Each scene shows the same named points in several views. A view is turned or mirrored, and shifted as a whole, has a little noise and may leave points out.
In the rows, zero is written as 128.

Scene 1
View 1
<111>: [ 89 110 166 147  60  81 110 163 127 140 102 175 126  89 164  90 123 151
 174 196  62 117 117 144 118  71 113  92  99 131 149  97 147 171]
<72>: [120 134 161 144  96 111 145 130 159 126 124 139 128 104 144 155 123 126
  98 142  90  99 160 144 100 154 140 130 145 100 117  95 159 112]
<151>: [116 153 218 166 107  91 153 109 147 129 139 145 114  94 140 146 137 136
 110 142 122  82 138 156 102 151  81 123 136 126  93  93 175 111]
<145>: [151 107 153 172  76 127 112 150 131  86 128 159  88  72 113 127 142  83
 129 128  34  67 178 111 115  72 115 105 107   8 175 122 146 134]
<135>: [121 124 176 204  97  91 168 114 160 134 113 155 152 129 106 147 123 167
  90 131 129 103 176 135  69 180  84 139 107 104 121  81 191  93]
<116>: [ 95 153 213 177 100  65 152 126 145 151 131 165 149 116 153 121 135 166
 141 164 128 116 124 165 101 137  64 117 110 158  89  86 187 131]
<113>: [111 155 169 135 105  93 120 155 144 124 139 163 127  88 171 117 140  95
 175 152  46 116 134 157 139  85 128 112 120  93 119 103 175 161]
<174>: [116 158 149  91 100 112  97 172 137 113 141 155 102  69 195 114 138  65
 184 166   9 111 124 154 162  63 174 106 143  79 130 117 147 171]
<103>: [123 115 128 117  77 126 101 170 133 111 114 158 104  73 166 117 127  92
 157 171  15 102 143 132 134  66 175 102 129  65 160 115 134 163]
<60>: [115 116 135 102  81 130 117 154 157 123 112 130 106  85 170 140 112 116
 115 173  55 100 140 146 120 118 185 120 158 108 134 107 120 139]
<15>: [118 112 185 166  83 104 147 118 145 129 118 140 113  94 134 143 123 157
  91 153 119  80 146 143  86 149  94 118 132 118 117  91 150 110]
<75>: [115 128 135 140  96 109 138 144 162 129 108 153 141 114 150 140 115 126
 112 154  76 123 165 143 104 147 158 140 132  98 128  92 165 119]
<83>: [ 96 120 180 154  72  84 128 152 133 141 112 163 131  96 158 109 127 156
 149 183  91 114 126 146 107 106 106 103 107 138 128  93 152 149]
<231>: [114 156 169 153 107  93 138 144 152 127 134 158 140 106 156 131 135 111
 142 143  73 118 149 150 119 120 122 126 124  94 113  97 186 135]
<36>: [ 83 117 166 114  70  95 121 154 141 156 100 153 133  98 190 113 104 167
 144 206  87 123 105 161 110 115 147 112 132 180 113  93 130 156]
<235>: [ 95 107 149 199  77  73 143 149 145 147  91 188 170 130 126 105 124 180
 142 167 100 133 160 133  85 123  88 120  71 110 147  84 189 133]
View 2
<231>: [103 148 155 147 121 151 127 146 133 121 143 114 166 133  98 155 114 132
 121 175 141 109 147 179 101 114 123 147  98 149 148 118 110 113]
<151>: [ 74 164 134 142 157 153 128 105 137 125 158 124 139 135  62 115  84 115
 108 161 117 143 152 125 127 103 110 147 119 147 142 111 128 129]
<72>: [104 147 129 142 138 135 110 104 130 132 136 124 138 135 107 156  95 149
 115 138 151 130 150 151 101 105 121 122 133 136 157 118 122 112]
<103>: [141 137 147 138 116 176  92 144 149 135  96  96 182 158 104 202 141 186
 140 174 236  75 123 188 103 116 142 122  48 158 162 157 142 107]
<113>: [100 148 164 151 120 171 122 165 140 128 137 100 190 138  91 163 135 138
 123 199 170  92 144 188  98 119 112 141  60 167 139 139 117 118]
<83>: [116 132 128 144 128 185 118 126 118 111 112 102 161 110  73 145 108 137
  88 181 150 110 131 148 136 102 154 159  71 135 119 164 109 141]
<60>: [119 130 140 161 136 156 101 104 129 150 110  97 145 150 110 182 130 180
 132 144 213 115 140 166  88 101 128  91  92 139 159 171 143 127]
<36>: [109 108 130 169 132 179 120 107  96 125 105  84 142 105  87 150 124 151
  79 169 164 125 141 159 114  89 148 117  66 123 104 216 107 172]
<174>: [110 141 177 165 115 175 111 164 154 145 130  82 195 166  92 188 161 170
 140 205 227  79 136 203  76 119 107 108  29 179 153 173 141 123]
<111>: [139 122 131 141 122 203 111 146 124 111  96  91 179 108  73 167 125 146
  93 198 179  91 121 165 139 107 162 159  38 141 119 180 107 137]
<15>: [103 154 118 133 159 158 107  92 125 125 127 126 136 130  71 131  82 139
 108 140 141 137 136 114 137  98 137 143 128 131 145 122 127 122]
<75>: [120 134 138 139 121 134 109 122 114 129 118 117 144 130 124 173 109 152
 117 136 162 118 152 179  93 104 137 125 127 132 154 132 107 110]
<116>: [ 83 155 137 147 140 174 139 129 125 109 154 119 158 112  60 112  91 101
  92 188  93 127 149 141 131 104 121 172  99 145 123 123  97 141]
View 3
<135>: [120 148  94 128 135 150 123 146  70 111  99 126 168 143  62 127 120  98
 160 191 139  70 162 148 150 142 124  90 136 107 172 158 110 153]
<145>: [ 17 111  86 169 152 194 113 136 118 118 132 146  82 178  85 113 133  98
  72 144 110 108 105 147 102 237 105 161  56 122 146 198 111 120]
<235>: [129 111 145 162  98 176 108 165  77 123 108 178 122 136  55 134 143 153
 168 181  91  96 128 174 136 139 126 126 144 119 178 159 114 144]
<60>: [119 133  69 176 145 148 128 101 159 116 118 131 102 171 110 132 170 141
  80 113  91 150  68 102  92 145 139 124  85 107 150 168 119 105]
<75>: [136 137  65 164 131 138 124 123 127 133 112 148 125 136  89 119 138 121
 120 139 103 122 104 127 119 144 130 112 114 118 155 159 113 128]
<72>: [119 141  65 146 147 141 134 119 126 126 109 119 141 147  93 128 142 105
 125 148 119 115 116 124 120 142 132 102 104 103 152 160 121 122]
<111>: [106  95 158 173 108 194 114 150 132 121 131 157  80 169  79 145 189 184
 129 151  64 135  80 162 103 131 136 152 111  97 160 177 131 106]
<36>: [155 122 136 163 113 161 139 126 145 109 119 132 112 166  98 157 198 186
 132 135  69 150  75 129 101  79 159 115 124  87 163 153 133 101]
<113>: [ 89  93 105 157 138 169 121 149 160 163 143 123  85 134  88 126 181 120
 130 145  78 147  97 169  91 142 116 143  87  88 128 183 135  94]
<231>: [106 112  89 147 138 150 124 144 137 154 131 126 115 129  84 119 160 103
 144 158  95 124 119 158 112 140 120 122 100  94 135 171 128 112]
<151>: [102 138 108 115 151 163 145 138 114 122 120  79 160 163  82 143 158  99
 155 179 128  99 144 143 116 113 131  85 103  69 145 170 137 114]
<116>: [128 115 146 118 126 167 134 162 110 133 127 100 150 139  69 142 171 127
 192 191 105 109 143 175 122  87 136  97 132  69 155 162 143 119]
<83>: [116 110 150 154 119 179 128 146 125 114 125 137 112 161  78 146 177 162
 139 162  85 121 103 154 109 122 144 126 113  87 162 169 130 110]
View 4
<231>: [144 143 101 157 170 113 134 140 105 148 129 134 112 155 117 159 144 125
 138 124 140 164 148 142 130 122 160 136 110 120 106 107 162 111]
<145>: [140 191  91 138 218 123 170 158 141 108 117 143  77 175  61 111  93 116
 174 142 224 150 133 141 160 131 179 160  94 122 114 135 120  37]
<36>: [147 145  89 150 119 142  78 170  93 120 160 122 155 106 166 179 171  90
 136 133 128 154 119 168  96 164 119 130 122 173 131 172 144 121]
<113>: [150 173  95 163 178 129 131 126 106 148 132 120 111 148  93 145 131  90
 132 142 144 164 133 151 113 115 154 140  99 119 112 137 183 126]
<60>: [125 158 101 124 149 131 131 167 118 133 147 142 154 132 136 182  87  97
 153 128 191 176 129 133 118 149 149 130 120 161 139 168 124 100]
<111>: [165 175  66 161 165 142  84 160  96 109 140 111 107 122 112 128 183  78
 145 147 141 137 114 172 112 148 131 152 109 154 120 174 163  82]
<15>: [132 121 114 137 138 114 127 177 133  95 146 148 118 158 141 166 175 171
 152 123 151 151 139 163 153 164 139 142 109 142 110  88  95  93]
<103>: [146 194  79 140 190 142 131 152 111 141 127 131 121 131  95 138  81  67
 157 146 205 163 124 135 118 132 163 139 106 147 136 192 156  79]
<83>: [159 152  86 156 148 129  98 161 107 110 143 126 117 133 126 150 189 111
 144 138 128 144 124 171 118 148 132 147 112 149 119 138 149  95]
<75>: [147 141  98 142 158 116 128 159  94 161 126 147 130 142 139 173 129 125
 145 114 151 162 144 128 123 132 165 126 130 137 119 121 152  95]
<151>: [128 121 133 157 142 108 139 146 140 102 149 137 115 167 128 178 181 174
 142 122 128 164 143 172 143 140 134 147  99 120  99  68 124 133]
<174>: [137 192  88 156 187 140 134 119 118 154 138 115 128 132  89 147  72  48
 141 153 183 178 123 143 102 110 155 140  93 128 135 193 191 135]
<235>: [181 142  65 157 163 112  96 182  76 136 111 141  95 142 133 135 225 146
 147 111 112 118 139 151 130 149 157 144 138 144  96 105 145  39]
<72>: [129 128 115 136 144 110 144 164 116 140 139 150 130 154 140 181 129 153
 150 116 158 162 142 136 140 141 158 129 122 135 117  99 122 100]
<116>: [151 119 111 170 138 111 101 147 107 113 148 127 109 148 136 164 231 155
 130 125  89 147 140 181 125 139 125 146 109 131  92  82 154 131]
<135>: [152 110 108 142 146  90 133 182 109 125 118 159 102 172 145 168 205 201
 151  98 124 133 156 146 157 154 163 140 132 132  88  40 104  60]

Which points are out of place in each view (at most two, in the order of its rows)? Write - if all are in place.
view 1 | -
view 2 | <116>
view 3 | -
view 4 | <75>
